Points on a hilly landscape, in no order, each with its height.
From any point a ball rolls to the lowest of the 4 points nearest to it. It stops when none of these is lower. Distance is the straight distance between rows; heights are no part of it.
Q23: [158 148 117 180 125 153 126 172 186]  height 2.94
Q615: [143 151 133 187 116 142 123 157 160]  height 1.78
Q601: [129  94 126 102 153 123 115 131 119]  height 0.99
Q270: [161 121 114 190 136 160 126 216 187]  height 6.50
Q896: [125  94 131 120 150 124 130 147 116]  height 2.12
Q125: [106 158 127  86 111 125 150  94 101]  height 4.05
Q460: [102 162 144 112 108 138 169 119  84]  height 5.85
Q918: [121  94 118  79 157 105 104 102 135]  height 4.43
Q126: [129  99 164 196 142 149 153 195  96]  height 2.47
Q40: [126 103 104  56 154 102  96  91 141]  height 4.90
Q503: [106 163 126  98 113 134 157 105  97]  height 4.51
Q414: [104 160 137 118 109 154 198 157  87]  height 5.78
Q902: [137 100 121 104 147  91  62  60 142]  height 5.54
Q375: [121  84 119  87 153 102  88  92 137]  height 5.46
Q459: [116 119 138 137 135 167 195 213 101]  height 3.87
Q700: [121 120  94  68 139 121 123 108 133]  height 3.85
Q25: [149 154 139 210 108 157 139 186 151]  height 4.46
Q642: [119 123  95  49 141 106 115  76 143]  height 4.39
Q103: [132 125 166 210 125 144 144 187 112]  height 2.92
Q973: [132 106 154 171 135 129 117 141 121]  height 1.13
Q221: [102 156 139  93 106 113 154  84  77]  height 4.59
Q854: [130  92 144 146 148 140 155 192 105]  height 1.70
Q761: [ 88 136 148  62 117  90 130  52  70]  height 5.42
Q726: [132  93 150 160 145 140 142 179 102]  height 1.52
Q571: [116 154 107  51 117 113 125  66 129]  height 4.00
Q329: [142 125 152 196 120 133 134 148 128]  height 0.62
Q15: [123 109 114 108 143 143 146 169 123]  height 1.45
Q189: [132  94 138 139 144 114 106 134 117]  height 2.90
Q314: [109 156 117  75 111 116 135  72 114]  height 3.89
Q49: [127  94 139 142 150 130 124 160 114]  height 1.60
Q445: [158 142 110 162 114 144 111 149 184]  height 1.14
Q358: [162 125 109 170 125 150 118 180 191]  height 4.76
Q441: [145 124 146 180 125 128 114 128 134]  height 1.12
Q29: [153 149 116 153 113 119  88  98 170]  height 1.15
Q872: [ 99 146 145  84 113 103 138  61  78]  height 5.13
Q664: [127 104 133 126 145 146 159 183 110]  height 1.80
Q106: [127 101 158 177 140 128 133 162 105]  height 1.39
Q540: [155 140 114 160 121 137  99 140 186]  height 0.85
Q770: [117 125 105  75 131 128 142 116 127]  height 3.51
Q238: [158 149 110 134 114 111  71  76 178]  height 2.00
Q515: [153 143 107 157 118 133  93 126 194]  height 1.16
Q608: [ 95 165 142 110 106 124 161 110  81]  height 5.84
Q377: [138 103 157 194 141 135 142 181 103]  height 1.72
Q982: [144 130 137 150 125 103  83  79 147]  height 1.64
Q115: [150 132 119 130 120  98  66  58 167]  height 2.86
Q547: [146 141 139 173 125 118 100 113 148]  height 0.68
Q233: [140 100 142 139 140 107  94 103 122]  height 4.54
Q480: [148 150 127 178 111 145 114 147 164]  height 1.38
Q781: [131  95 135 125 145 103  90  97 126]  height 5.25
Q907: [ 90 140 150  91 117 102 150  74  61]  height 5.43
Q481: [126  97 126 118 154 104  86  86 131]  height 5.79
Q198: [137 100 130 122 143  97  75  69 139]  height 6.34
Q45: [107 152 110  82 114 132 155 108 115]  height 4.06
Q754: [145 120 124 118 132  87  57  42 153]  height 3.72
Q780: [113 127 105  87 131 136 149 137 121]  height 2.78
Q823: [145 128 121 136 123 104  69  68 158]  height 2.27
Q955: [126  99 115  90 151 115 118 123 129]  height 3.03
Q96: [116 151 137 145 116 177 209 206  95]  height 6.19
Q24: [110 144 118  92 121 139 161 141 116]  height 3.88
Q169: [161 141 113 185 123 160 127 193 185]  height 4.85
Q344: [115 135 124 107 132 153 174 179 120]  height 0.73
Q520: [119 116 127 125 131 155 175 195 113]  height 1.47
Q932: [149 151 134 197 110 146 133 168 156]  height 2.61
Q960: [110 153 134 129 113 170 202 191  98]  height 6.58
Q195: [110 151 105  72 119 127 139  94 122]  height 3.83
Q674: [107 160 129 116 109 148 175 143 101]  height 5.14
Q216: [110 162 108  58 107 105 125  45 118]  height 4.08

Where does a ball stop that starts at each point below?
Q615 => Q540
Q125 => Q344
Q932 => Q540
Q49 => Q329
Q761 => Q344
Q902 => Q547
Q126 => Q329
Q23 => Q540

Two balls start at each pair of points below. Name the first point that both come to, or write none.
Q221, Q700 => none
Q608, Q45 => Q195
Q503, Q571 => Q195
